A landscape with many valleys, sampled at points; each row gives a point and its height.
From any point a ball rolls to the lowest of the 2 points nearest to it. It stops when none of these is lower. Distance is the straight distance between rows; heights are no part of it.
dut: [ 19  16 -38 -11  -5  16  13  23   6  18 -15  61  10 -13  29  -4  18  31
 -44  -9 -29  -6 -37   4 -22   2  27   1 -34  29  -1  36   8  12  -8  68
   2 -14  -4  28  16 -17  23  17   6  12  30  -4  35  -1  20  12]  h=63.4
talav: [-73 -17  -1 -18  20  30  -9  29 -36   3   4  -3 -20 -20  21 -31   5  -8
 -15  48  -5  18 -10  10   2 -35  23  -9 -10  43  30  42  18  41 -34 -13
  -1 -13 -11  15  13   6  47 -46  32 -18   7   7 -14  11 -20  55]  h=42.4
ruki: [ 38  -9 -26  -8  -4  24  11  -4  -5   4  37  18  31 -16   9  22  25 -67
  -8 -47  15  16 -12 -14 -42 -30 -12  -1  21  20 -21  16   6  -5   4  26
  33   8  56  -8  28   4  40   3 -16  -2  -2  -8   8  -7  66   5]  h=71.5
tilev: [ 16 -13  34 -24  38 -39  25  -7  -6  27  27  51  -9  31 -29  13   3 -29
 -12 -58   9  10  11 -23  13 -41 -32  17   7 -13  35 -45  18  -1  26 -44
 -16  18 -27  18 -17  16 -35  -3   7  -6 -16  17   9  34  45  -3]  h=43.3
dipok: [-21 -11  55 -29  -6 -30  14  -5  -5 -31  23 -61   2 -12 -25  14   7  17
  33 -33  41  18  31  -5 -13   9  -7  31  37 -18 -14   0  12  31  27 -41
 -37 -17  19 -13 -31  21 -19 -19 -12  22 -35  -6   2   2   2   9]  h=47.1
tapit: [-10  17   8 -21  25  18  17  33 -27  27 -11  29   5  -8  11 -31   0  -2
 -51 -39  27   8 -33   4 -13  -8 -19  28 -36  20  25  52  11   6 -22  34
  -7  -2 -12  26  20  -9  23  -5  20  40   8   7  37 -13  16  28]  h=60.7
kapo: [-10 -19  -9  31 -41  20  -9  -8   1 -16 -13 -44   2 -22  10  37  10  30
  24  37 -21 -26  12  -5   6  39  16 -29  34  -6 -43 -24 -30 -15   8 -16
  -3  -3  39 -27 -23  13 -10  27 -18  -9 -12 -31 -24 -14 -29 -36]  h=50.9
sezor: [ 32  30  -5 -20 -25   6 -14 -23   5 -14 -12   1  31   8  25 -12  38   9
 -10  25   0 -35 -31 -31 -42  23  62  51  30  28  -6 -32 -25 -27   6  14
  35  32  25   6  46  11  -1 -34 -14 -32 -19  47 -25  -6   9 -14]  h=67.4
Mot: [ 48  20   0  -7  -6  31  -9 -32 -19  -9  11  -3  14  41  -2  25  -4 -19
  -5  19  -4 -37 -43   6 -21   9  38  43  11   6 -10 -60  38 -21  30  23
  30   7  22  -8  40 -13 -32  -9   8 -16   2  68   0 -39  19 -19]  h=69.6
Zaf: [  7  13   8  29   4  29 -27  38 -11  15 -23 -16  -5 -33 -45 -15 -36  18
 -17  16  13  39  10  44  57  26 -77   9 -19 -47  11  35 -13 -13 -38 -20
 -17 -21  -5  29   8 -13  25  40  -9  19   7  -8  21 -31 -20 -25]  h=62.3
Vivib: [-22  -9 -16  11   8  -5 -18 -13  48   9   9  59   5  16  -6  12  30  22
   7  11  -2 -14 -26 -18 -24  18  14   7 -11 -11 -29 -56  22  46 -18  27
  32  19  -3  14  23  -8   1   1 -13 -34  14  -8 -42  56  23 -56]  h=26.7
Pev: [-78 -44  34 -16  20 -25  -4  -9  10   5   5  -9 -30 -17 -33 -32  29  29
   8   7  10  -3  22  -7 -22  16  13  19  34   1   2 -19  31  66   3 -15
 -23 -14 -28  10   7  -6   8 -58 -15  -8  12 -12 -24  70   3  -9]  h=54.1
ziz: [-20  -7 -10  37  -7  20 -19 -29  24 -10  -9 -42  40 -13 -24  37   5   8
  45  29   0 -19  -5  11  12  44   6   1   8 -41 -78 -36 -18 -28  -6  21
  17   6  43   1  14   1  -9  36 -40  -6   7 -49 -32 -28 -36 -55]  h=47.7
Rur: [ -8  20   4  -3  69  69  18  26 -68  20   5 -22  -4  -9   5  10  -8   7
 -56   9 -23 -19 -23  25  26  20   7  14 -16  10 -21   9   8 -17  -5 -34
  12 -29   9  14  10   5 -22 -42 -15  12  10  31  24 -65 -17  19]  h=43.2
kupe: [ 14 -11  18  11   3  -2  47 -42  -4  35 -16   6   1  17  43   4  16  22
   3  13 -42 -31   4 -36 -11  13  17 -28 -14  35   0 -38   0 -31  18 -54
   0   8 -17 -16 -18  37 -24  14   2   5 -10  -1  16 -35 -24 -18]  h=27.3
bak: [  3   8  27 -12  53  15  32  -4 -30 -18  20 -51   6   6 -10  10 -17  29
 -14  25  -8 -19  18  13  39   9  18   9  -2   6 -25  17  17 -21  26 -82
  -6 -34  18   7 -15  43 -24 -22 -31 -16 -19  31  10 -44 -27  12]  h=48.5
Bur: [-26   5 -34  -6  16  -5  -6   9  16 -20  35  51  20   4 -21  33  32 -21
  10   0 -11   3 -17  -7 -39 -26   8  22   2 -21  -6 -39  45  24 -12  24
  38  20  -9  22  39  -9  -2 -34 -27 -44  13  17 -19  31  35 -17]  h=19.9
duve: [  3   8  -4 -17 -24 -18  25  38 -27  18 -30 -25 -27 -23  11  24   3  25
 -40 -44 -11  -2   9   8  -6  23   8  13  54  11   0  27 -50 -26  14  31
 -45 -14 -11 -14 -28 -46 -39 -30 -16  30  -5 -15  29 -12 -27   8]  h=57.4
guran: [ 38   6  11 -25 -13   2  14 -33  13 -22 -14 -35  35  -4  19 -27  40   9
  -4  14  21 -24   2 -40  -8  32  26  35  46  38 -10   4 -34 -23  22 -40
  11  21  48 -18  22  37  11 -25 -20 -28 -28  31 -14 -14  -2 -19]  h=65.8
gadu: [ 29 -10 -11  11 -35   1   3  18  30 -43 -33  -7  13 -21   4 -29   5 -10
   2  12   1  26  25 -44   0  -5 -12 -18  27   5  -5  55 -29  27 -33   8
  -7   9 -13 -16 -11   9  54   7 -26   4   8  10   0  27  14  27]  h=53.0
Ladi: [ 43  36  38 -28 -34 -23  10  -8   5   0 -27  -3  -4  15   1 -35   9 -10
   0 -41  49  27   1 -60   0   9 -10  38   5  -8  49 -23 -26  20 -13  -1
 -26  37 -43  -2  14   7 -19  11   0  45 -34  44  21   7   1   7]  h=65.6
Vaka: [-15 -26  35  -1  16 -46  24 -50   6  26  -5 -41   2  15  17 -37 -11  40
  15  -6  16 -36  13  24  29  46  25  -7  -9  -5 -27  15 -37 -43  43 -26
 -23  -3  12 -20 -37  23  -1  10  16   4   0 -28   2  15 -39 -31]  h=76.6
popun: [ 32   2  -1 -46 -37 -54  12 -46  40 -65   1 -45  23   9  11 -34  -3   4
  47   5  25  -5  36  -6  -2  -3  42  29  14  10  28  12   1  -1  42   8
   0  12   9 -28  -1  10  -7 -31  19 -10   5  24   7  15  -9  17]  h=60.9
popus: [-48  -6   8  25  65  25  19  31  -3 -21   9   2  -3  25  43  54   2  20
 -17 -23 -40 -28   1 -16 -18  17  25 -33  20   3 -55 -11  47  22   0  -1
  -8 -16 -17  -7 -36   9 -13  -5 -44 -11  -6 -19 -14  27   7  13]  h=22.5
segug: [ -8  18  10  50  45  59  -5  25   7 -44   6  -8  10  43 -15  22 -39 -48
   8 -16  26  23 -17 -15  31   0 -52 -12 -28 -59 -19 -13  29  30 -51   1
  36  20 -17  -7  -1   2  -1  38 -35   0 -17   7 -39   0  21   5]  h=74.2
Dumar: [ 47 -17  16 -44  13 -38  39 -58  17 -23  19 -18  38  26  19  -2  13 -23
  11 -22  11 -29  18  -8   0  -7  45  32  28  26   7  -9  -1 -47  71 -29
   7  18  36 -17  -7  30 -17 -34   7 -36 -15  32  -2  10  33  -8]  h=63.6
Vegu: [-18  16 -21 -30  16 -35  16   5  -6 -16 -26 -18  26 -17   9 -60  -5  16
 -25   0  14   0   6  13  15  21   4  17  -2   8  18  76 -36 -42  -2  14
  -2  18 -24  13   6   0   9 -54  -6 -17  10   8  11  24 -54  22]  h=51.7
dupu: [ -6  -2 -38  13  50  36  11  26 -26 -37  12 -15  -2  -2  12  38  10 -12
 -35 -13 -28 -28  -8  -9   3  12  24 -10  48  -4 -51  -1  14   1  -2 -11
  13 -14  18 -15 -15  10   1 -42 -42 -32   1  15  -4   5  19   0]  h=29.1
rulef: [ 10  14  -1  12 -23  20   1  18   9 -12 -11  15  -9  -3  20   5 -27  -3
   8  28 -12  36   5 -10   6 -46 -20 -32 -57   8  66   9  25  -2 -35 -20
 -16   5 -41  14  -7  16   3  47   9  29 -21  14  21 -45 -20  55]  h=70.5
Sul: [-28  -3 -22  11  12  19 -38   1 -20   6  61  16  26  -8  11  28   9 -56
  25  -4  -5  23  -1  27 -30 -34 -11 -17   5   5 -26   2   2 -17   1  17
  44   8  66   3  32   6  19 -21  -2 -42 -10 -53 -34   3  16  21]  h=69.0
bitar: [-27 -13   3 -35  15 -16   9  -4 -21  11  -9  -9  -1 -14  29 -43  32   6
 -19  16   0  -3   9 -25 -21   1  27   1  15  44  26  46 -22  -8  -1 -16
 -17   8 -12   3  10  25  19 -52  15  -2  -7  -4  -3  20 -32  40]  h=48.0
voleb: [ -2  28   8  -6 -20  -8 -40  23 -20  36  -5  43 -38 -22 -37 -31  -7  48
 -11  31   1  11 -14  43  26  -4 -20  32 -38  -7  32 -15   1  30 -13 -18
 -11 -28 -12  40  20 -15  -8  -1  45   6  19  25  30 -22  -9 -24]  h=52.7
Rinik: [ 22 -11   3  -8 -44 -28  -5   7  27 -17 -41 -11  -3 -39  -3 -49   6  46
   3  28   4  33  53  -6  10  23   3 -21   4   1  30  46 -20  27  -8  -3
 -43  -2 -21   0 -12  19  42  14  -9  22  18  -4  30  33 -24  25]  h=55.7
sipu: [ -4  -1 -22   4  -8  31 -11   2 -27  26 -11 -12 -24  21  49  28  18 -33
 -28  -7 -20 -53 -37 -27 -24 -12  37 -29  27  41   7 -20 -16 -37  -6  25
   0  11  -8 -28  -8 -15 -35 -18  38   7 -23  16 -42 -13   4  19]  h=61.3
mirim: [ -9  -8   7  12 -12  19  -9 -37  -1 -14  50 -24  16  12   4  52  -9  -2
  63  40  10  -6  -1  26 -20 -18  20  -4 -30   1 -36 -44  44 -12  27 -20
  23 -18  74 -12  13  23  -5  28  26 -15  -8 -18 -17 -39  -5  -8]  h=36.4
tada: [ 18   6 -15 -38 -12 -38   1   1  -3 -18  19   9 -10  22 -19   5 -13 -30
 -11 -49  14 -17 -21  -5 -21 -50  23  33  15  -8  31  -1  21  11  14  51
  -6  -2 -19   1 -17 -34 -12 -22  22   8  21  41  17  39  60   9]  h=21.6
sil: [ -2 -15 -14 -13  -1 -50  17  15  45  31 -14  63 -12 -13  16 -13  24  42
 -20 -13 -42   0   6  -7 -21  -9  32 -23  -8  25   3  17  11  20   8  35
 -30 -11 -49  23 -11  -9   2   0 -11   4  40 -23  29  44   6   5]  h=65.4
nub: [  0 -40   9  21 -41 -22  -1 -44  23  48   4  22 -31 -16   8  -3  33  16
  24  50 -44  -6  34 -22 -20  -9  13 -52   5  38  13 -63   5  12  20 -60
 -15   0  -4 -12  -2  28   6   0   4 -15   1  -7   6   1 -19  -9]  h=32.8
kagim: [ 20  23  48 -30 -23 -29 -14  22  23   2 -14  30 -15  16   0 -40   1  29
   2 -34  67  24  -3 -12   0  -2  -7  30 -48 -13  35   3  11  54 -19   6
 -41   9 -29   1 -21  14  25  44  42  39  -9  25  22  21  22  20]  h=63.1
mel: [  8 -43  19  17 -28 -42 -32 -36  12  46  23   8 -37 -20 -22 -35  10  -2
  37  18  -7  26  55  14  -1 -12 -22 -60  14  -4  19 -27 -28   5  38 -66
 -28   0  19 -22 -26  39  46  24  -1 -13 -22 -42  -4  20  -1  -4]  h=39.2
Kope: [-27 -14 -24  38  -7  22 -39 -11  21  27   6  31   8 -15  15   2   7 -12
  24  28 -14  11   1   6 -26   2 -17 -51 -18  11  -3  -2 -16   7 -20  23
  30  15  25   4  17   4  42  35   6  -7   0 -67 -31   5 -19   3]  h=65.9
sireg: [ 19   3   8   9 -30 -13  20 -26  48  30 -35   4  -1  -2   9  -1  28 -27
  15 -44  11  20  -3 -63 -30  11 -16   4   5  17  24 -34  -8   6 -14  31
  -5  34 -34 -14  31 -10 -11  18 -19  68   1 -16  10  -2  10 -22]  h=67.3
Zisiv: [ 54   2   5  36 -10  -3   2  -3  49 -42 -24  13  36  12 -10 -38 -25  -8
  13  10   4  26  30 -18  21  13 -51 -26 -20 -26 -11  26 -24  18 -27 -11
  16  14 -15  -4  -7  16  44  60 -25 -12   0  -6  -6  14  22   3]  h=55.8
fugo: [-19   7 -17  29  71  64   2   9 -33  33  27  20  -3   2  20  18  14 -21
 -38   0 -18 -17 -28  -6   4   7 -21  -7  -1  14 -23 -12  12  -4 -15 -35
  35  14  35  14  22  18  16 -28 -21 -33  -6   0 -18 -27  -7  -6]  h=36.5
sok: [ 28  -7   3 -28 -38 -35  25 -26  36 -52 -20 -48  16  -9   7 -34 -19  55
  39  37  -8   6  55  16  27  22  30 -12 -11   7  29  40   2   1  38   1
 -13 -16  -9 -16 -15  18   9  11   3   7  27  -6  38   8 -47  16]  h=58.2
sof: [-25 -39  31  33   7  17  -6  24 -22 -14 -26 -45 -25 -26 -34   6 -37   4
   2  16  -9  30  60  48  29  37 -50 -38  42 -38 -13  28 -14  24  -3 -41
 -36 -38 -17 -17 -48 -15  20  38 -46   8   0 -32  -9  16  -9   0]  h=37.0
legu: [-36   8  21  12  -5  17 -30  14  -7  34   9  12 -15   3   3  25  29  25
  -6 -13  23 -21 -43 -18 -22  19   3  11  -3  -6 -30 -41 -11  19 -26   7
   1  -3  18   3   3  -3 -12   8  18   7 -27 -19 -41   8  17 -31]  h=33.3
Gofu: [ -5  11 -13  14  -3  61  -4  42 -27   0  13  22 -20 -24   2  30 -13   8
  -6  41 -37  24   3  26  10 -33 -16 -28 -45  16  34  -2  37  23 -25 -24
   5 -18  -8  21   0   4  -3  13   6  10  -5   9  28 -75  -7  42]  h=68.4
Fepe: [  3 -15  21  -5  10  17  28 -72  22   0  28  -7  46  28  30   6  13 -30
  51  29  30 -11 -11  -1 -29  12  21   9 -42  30  -4 -14  14 -38  36  -1
  41  29  59 -18  41  30  15  14  28   4   2 -29 -22 -16   2 -14]  h=27.7
zifu: [ -8  12 -22  39  25  53 -23  53 -38   0  20   7 -19 -32 -13  52 -25   7
 -11  15 -31  36  12  51  29  -5 -44 -29  -8 -41  -2  18   7  -2 -28 -13
 -14 -34  19  21 -14   2   8  32 -19   8  -8 -25  13 -51  -3  16]  h=65.7
Zusaz: [  3  -6  -7   7  28  29  34 -11  15  -5 -12 -20  15 -19 -28  10  14   1
  -2  -8 -17  -8   5   1  -5  41 -18  42  13  -1 -34 -14  37  13  13   6
   8 -10  25  12  49 -19   1 -28 -40  16  57 -10  29 -19  -1 -48]  h=73.2
pite: [-15 -15  14   5   3  -4   1  -2   4  26 -18 -22 -42  42  28  12  -2 -37
 -11 -34  14 -37 -12 -39   7 -17   6 -30  13  18  19 -22 -11 -10 -14  10
 -15  10 -40 -36 -33 -24 -32   2  53  30 -10   4 -40  30   5  11]  h=59.4
zuda: [ 39  26 -53  -5 -28  -7 -17  13   6 -29  32  18  38 -21  21  54   2  24
  12  14 -31 -10 -11  37 -29  -6  42 -23 -14  -7 -29  18   4 -45  23  38
  13 -16  34  11  -6  15 -16  30 -18 -26 -15 -11  12 -26   1  31]  h=43.9
ribik: [ -7  25  29  21  11  38  -3   6   9 -29  -9   5  12  43   5   4 -32 -10
  15  16  45  26 -22 -28  24  -5 -36  -3 -71 -27  40 -12  19  11 -39 -15
  23  30 -35  -5  -8  15   3  68  23  24 -34  20 -25 -13 -12  14]  h=72.5
Sop: [-19 -37   6  11 -24  12 -15 -39 -11  56  27  13 -47  -6 -20  -6   7 -13
  26  37 -20   0   5  24   1 -22 -15 -21 -21  36  18 -60  33  30  12 -35
  13 -16  21 -17  25  -9   1  -7  53   0  29 -15   6 -32  -1 -36]  h=40.0
Non: [ 19  -3  16  -5 -27  22 -28   0 -26  70  19  27 -47 -14 -20 -17   9 -12
 -16  -6  13   8 -23  11   9 -19 -39   9 -22  21  26 -23  -2  26  -8 -34
   1 -15  33   1  24  -5  13  18  62  24  -1   8  13 -39  30 -30]  h=46.8
felo: [ 17  21 -16  -1 -73  -9 -21  30   3   6 -39  -4 -26 -28  21  18  12  27
 -16 -11  -1   0  -2 -19 -18  12  19  -4  30  17   4   4 -49  -5 -17  36
 -28   4 -17 -12 -14 -25 -17   6  10  35 -16   3   7   3 -25  14]  h=56.1
sasi: [  3   9 -28  32   4  46 -22 -26  12 -37  13 -32  35  17   0  36 -20 -21
  56  43   9  -9 -15  34  12  12   2 -11 -39 -35 -52 -15  26 -18   3  30
  39  -3  58 -11  25   2   7  40   9   0  13 -21 -25 -42 -20  -8]  h=42.7
lidu: [ -3 -15  -5 -11  65   6  25 -38  -2   9   6  12  13  35  15 -42 -32   1
   1  41 -10 -16  -3  33  33   2   6 -15 -50  25  16  47  27 -29  26 -15
  34 -11  12   7  22  17  28   0  26 -26  37  -3   5  -5 -28  -3]  h=76.8
vibet: [ 20   6   0 -20  35  -5  13   9 -37  41  44  59 -18  11 -18  16   8   6
 -34 -17 -37  -5 -10  16  -9 -40  -1   9   0   5   2 -27  30  -8  20 -36
   0 -29  -8  28   0   4 -39 -32 -10 -34   3  31  26 -25  33  -2]  h=37.5
bibo: [ 27  21   2  14 -10  28  22  18 -11  -2 -30 -29   3 -17 -25  19 -10 -20
 -10 -54   9   3  -7 -27  24  37 -41  40  34 -16  -9 -22  -7 -14  -1  10
 -13   1   4  -3  25 -37 -31   7 -49  43   8   0  43 -53 -10 -43]  h=71.1
Miv: [ 37  -5  14 -28 -31 -28  -2 -32 -10  22   5 -25 -29  10  -1 -20 -16  30
   7  -9  18 -32  -9  30  24   7  30  21  -8  15  -5   0 -16 -12  45  -9
 -20 -33  51 -22 -11   4  -6  10  53  16  12   4  25 -14   6 -33]  h=74.6
pem: [ 10  15  16 -27 -29 -32 -23  44  18  -4  19  52 -10 -23  -8   5  26  49
  -9 -16  18  25  -9  -7 -34 -27  19  30  -1  -4  -4   4  15  64 -15   7
 -34 -21   6  33 -18  20  24  25   8   0 -15   5  21  21  46  21]  h=60.0
bazu: [ 44   2 -17  46 -12  31 -19  12  22  -1 -15  32  -3  -5 -25 -22 -38 -25
  12   5  -5  43   3  23  35 -12 -82 -23 -45 -34  17  23  -6  20 -57  21
  18   3  -6   5  14 -26  41  51   4  14  18 -14   3 -19  35  -9]  h=58.8
nilem: [-14 -20 -11  27  10  21  -3  32 -11 -15 -31 -10 -13 -14   1 -41 -21 -56
 -17  -9  -2  28   7  -9  19 -28 -43 -31  16   3  -1  76 -28  13 -47  25
  -4   5 -16 -19  -6 -26  50 -11  -4  12  10 -20 -11  27  23  38]  h=49.3
papo: [-22 -12  50  11 -32  -2   0  17   2 -34 -17 -76 -12  -8 -39   6 -29  24
  19  -2  37  21  45   3  25  34 -41   0  21 -44   0   0   3  39  -8 -37
 -35 -13 -22 -27 -50  -3  -5  34 -19  37 -26  -8   0   7 -20   1]  h=42.2
Gedab: [-19  -3  12  24 -66  12 -27  15   0  15 -31 -28 -21 -18  33  20  16  45
   8  31  -1  -3   5 -16 -13  35  22 -42   4  12 -11  -2 -47  -5 -18  -3
 -35  -4   2 -22 -41  18  11  56  27  40 -31 -37 -15  -5 -41   7]  h=53.7
Pozup: [ -4  -1  23 -31  43 -20  22   8 -13   3  28  31  17   3 -35 -28   9 -42
 -21 -42  36  36   8 -31   2 -47 -38  36   9 -16  36  21  12  30  -5 -27
  -1  20 -14  28   6  22  25 -27 -11  -5  -8  22  12  37  44  16]  h=47.9
Lusid: [ 18 -18 -40  18 -25 -41  -2  -6  21   5   1  -5   6   0   6  29  -1 -53
  23 -50 -28  -7   8   7 -19 -12 -15 -35  28  -8 -14 -19 -11 -32  17  56
  -2   6  -4 -33 -13 -47 -42   3   8  11   8 -46  -6   2  20 -10]  h=51.9
Gumu: [-16  35  38 -45 -11  -3  -9  29 -43  31 -32  25  -3  -3  16 -47  -2  27
 -34   1  14   4 -21  21 -13   8  13  41 -26  20  27  16  -7  19 -12  10
  -7 -18 -43  38  17 -20 -23 -44  29  33  10  28  41 -29 -24  26]  h=57.3
nik: [  4  -4  27   6 -14  26  23 -64  16  18 -17 -11  16  42  51   8  27 -15
  30  27  14 -30 -22 -48 -27  23  40   5 -31  38   9 -51  -5 -27  10  -4
  33  39  12 -43  21  22  -1  29  38  18 -19  -2 -26 -25  -6 -26]  h=20.5
tuvof: [ -7 -10  -6 -50  14 -22  15  11 -30  -7  39  23 -31  20 -26   1  -5  -3
 -13 -10 -24 -14  -7  17  -8 -71  29  17   9   8  19  -9  54  26  17  -5
  -7 -40 -29  13 -13 -16 -21 -51  15 -28  28  49  29   4  50  17]  h=30.7
Foli: [-28 -14 -12  19  -7  -6 -50  28 -13  16 -16 -10 -36 -12 -29 -34  -8 -35
  -8  -7  19  28   2   4  20   3 -42 -30  29 -13  -7  34 -64   5 -52  28
   9  12 -17 -15 -10 -27  14 -15  16  -7 -15 -33 -55  42   3   2]  h=44.5
moku: [-14  -1 -45  34 -18  31 -23  -7 -12  59  -8  27 -17 -17  34  18  25 -24
 -10  11 -37 -17 -27 -11 -15  -6  -6 -47  -4  32  10 -18 -29 -43 -21  14
  16  20   6  -7  19  -9  -4   8  34   4 -10 -29 -25 -23 -33  -8]  h=63.5
Timu: [-19  15 -25   8   7   3 -14  63   0 -16  15  57   4 -34   7  28  17   9
 -16   3 -20  42  -3 -16 -37 -42   9 -15   6   0   0  31  11  35 -28  -3
  -7   2 -12  38 -10  17  34   6 -44 -12 -18   0  11  13  13  47]  h=56.8
labe: [ 10  37 -12 -12  27 -46   7 -26   8 -23   6   6  36  14 -26  13 -40  13
  32   6  12   7  -2  49  21  -7   6  37 -42 -39  -4   6   7 -74  38  11
  -3   7   7  41   8 -11 -54  10 -13   7  -1   6  12 -40 -51  -5]  h=31.5
lavip: [ 12 -18  29   1  48 -24   6 -39   5  13  -4 -11   3  34   6 -43 -25  -8
  -1   8  16 -15  11   6  47  13 -22 -12 -16  -4   7  26 -19 -23  26 -45
   9   2   7  -4 -15  33  22  16  30 -25   1   0 -17  22 -10 -16]  h=78.1
Lazut: [-60 -19   8   3  14  24  19  36  -6 -11 -24 -11 -23 -12  -5 -26 -13  11
 -20  42 -18   8   8   1  19 -17   2  -7 -11  25  27  15  46  62 -37  -6
 -13 -17 -60  13  -6 -15  18 -24  -2  -5  30  26   9  27  -9  30]  h=36.2
Sedi: [-16  23   2   4 -12  -6 -26   3  10  -5  -2  -6   3   4 -30   2   4   4
  11 -16  43   9 -17  -6  11  12 -22  13   4 -36  -2 -12 -32  -6 -25  12
  17  17  -8   3   4  -4 -23   9   0  -6 -27 -13 -43  18 -12 -25]  h=38.6
vufu: [-14  30 -10 -31 -16 -30  15  22 -13 -11 -31 -33  -1   0   5  -8 -35  44
 -28  -6   4  -9  15  36  23  24  26  31   9 -11  19  34 -34 -31   7  42
 -17  -5 -43   4  -9 -52 -37 -42  -4  -8  13  13  24  11 -63  15]  h=54.8
Sugo: [  8  22 -19 -29  57 -38  27  -9  14 -44  23  23  58  25 -15   8 -23 -21
  12  -7   8  -1 -11  20  -1 -19   3  36 -27 -38  10  15  20 -53  32  19
  26  25 -16  44  11  -1 -37 -26 -20 -30   8  18   0  16  -8  12]  h=38.5
zus: [-53 -19   5  24  39  22  10  48 -16 -19 -10 -11 -21  -3  -9  26 -24  31
 -28  14 -22   8  26  24  21  17 -11 -24  18 -17 -19  16  43  47 -22  -2
 -17 -32 -39   7 -33 -18   3   2 -32 -10  25  -9  -2  39  -4   7]  h=29.7
Lem: [-42 -41  22   0  36 -31  -9  -5   1  23   8  -4 -51  25   0 -13  11 -14
  -9 -25   0 -18  13 -24   3  -5   0 -27  49  16 -15 -15   2  29   5 -22
 -21  -5 -21 -25 -29  -3  -1 -32   7 -15   0 -11 -39  79  23 -14]  h=56.9
beloz: [  1  22 -39 -20 -23 -30 -10  23  17 -68  13  -5  22   1 -35  18   9 -15
   8  -8  10  -4 -16 -17 -27 -39  33  40  21 -40   7   1  26  32  -7  53
  19   8 -24   9   0 -34   8 -32 -26 -23  18  48  -1  44  48   1]  h=28.0
Losu: [  5  31 -26 -15 -28 -46   5 -10   3  -2  14  12   9   8  13  38 -13  35
  22 -12 -24 -22 -16  39 -27   7  51  19 -19 -16   2 -14 -10 -58  37  60
  -3  -7  -2  12  -3 -32 -66   4  11   8  -1 -16  26 -28 -31  -1]  h=38.7
gapob: [ -6   9 -18   1  31 -29  -1  -8  15 -33  -9   6  40  33 -15 -20 -17 -57
   9 -12  13   8   6 -11  22 -13 -25  -3  -4 -29  22  -1 -38 -29  -3  27
  36  52 -50   5  -3 -13 -32 -21   2 -35 -11   3 -42  43   1  10]  h=43.7
Tigi: [ 12  -4  13   0   0 -70  18 -31  20  -3 -15 -51   0  23 -10  -9 -40  39
  22 -30  17 -21  17  29  56  20  24  20   1 -40 -36   3 -49 -48  48  -2
 -32   2   0 -14 -63 -10 -47  29   1   2   3  -9  12 -14 -46 -44]  h=77.9
zalur: [-61 -32  77 -27  29 -34  13 -16  -2  11  24 -18  -5 -12 -12 -17  30  52
   5 -19  22 -11  20   1 -32  40  16  33  25 -15 -30  -7  19  39  22 -53
 -44 -26  10  14 -16  32   5 -37 -26   1 -22 -20 -15  47   7  -1]  h=51.1
kevif: [  4  -4 -16   5   6  29  28 -19   8 -12 -35 -25  11   3   2 -25 -13   3
   1  24  -9 -24  -5   2  25  34 -15  11 -19  18  11  11  17  -8   3  22
  23  -3   1  -6  43 -24   4 -14   7  17  56   3  22 -14 -33 -30]  h=74.8
zum: [ 49   2 -66  18 -44   5 -31   8   2 -10   6   4  15 -17  23  37   9 -21
  -6 -15 -37 -25 -15  21 -17   4  22 -34  30  -9 -54   0 -30 -36  12  62
  15  -7  47 -23  -8 -20  -4  13   3 -28   0 -15  -9  -7  23  -3]  h=48.1
Vilof: [ 47  15 -16  22 -11   9  14   7  17  30   7  30  12 -14 -25  17  24 -35
 -17 -48   0  26   0 -33 -11   6 -63  -2  16  -9 -14 -22  -5  -4 -11  -5
  17  21   8   2  21  -8  -4  21 -46  12  -3  -8  18 -23  36 -41]  h=69.1
Zumi: [-13   8 -43  43  13  31 -19  53  -8 -16   1  32   0 -14  16   9  -2 -82
 -12  -1 -27  42 -10 -30 -12 -63 -18 -44  11  -6  -3  34 -14  11 -54  18
  15  27 -22  -6   1 -10  48  -5 -33  -9  -2   1 -14  21  38  51]  h=53.2
luma: [ 68   9  -6 -23 -32   2 -25 -45 -31   4  18 -20  -6  21 -21 -13 -27  -8
 -11  11  10 -34 -27  29  20 -19  28  36  23  21   9 -21   0 -35  49   1
   9 -17  51 -10  17  -5 -17  -6  39 -28   0  75   9 -27  20 -18]  h=72.0

Where does a ball stop that starts at each point below?
dut => nik
felo => nik
Lem => popus

Call two points neighbours if one is among the 2 nearest of the other. Go from one point of each pair to the other, from neighbour to neighbour, staying as low as possible. Name the highest point that can't be avoided.
nik, popus => duve
labe, Bur => gapob
tada, Bur => beloz
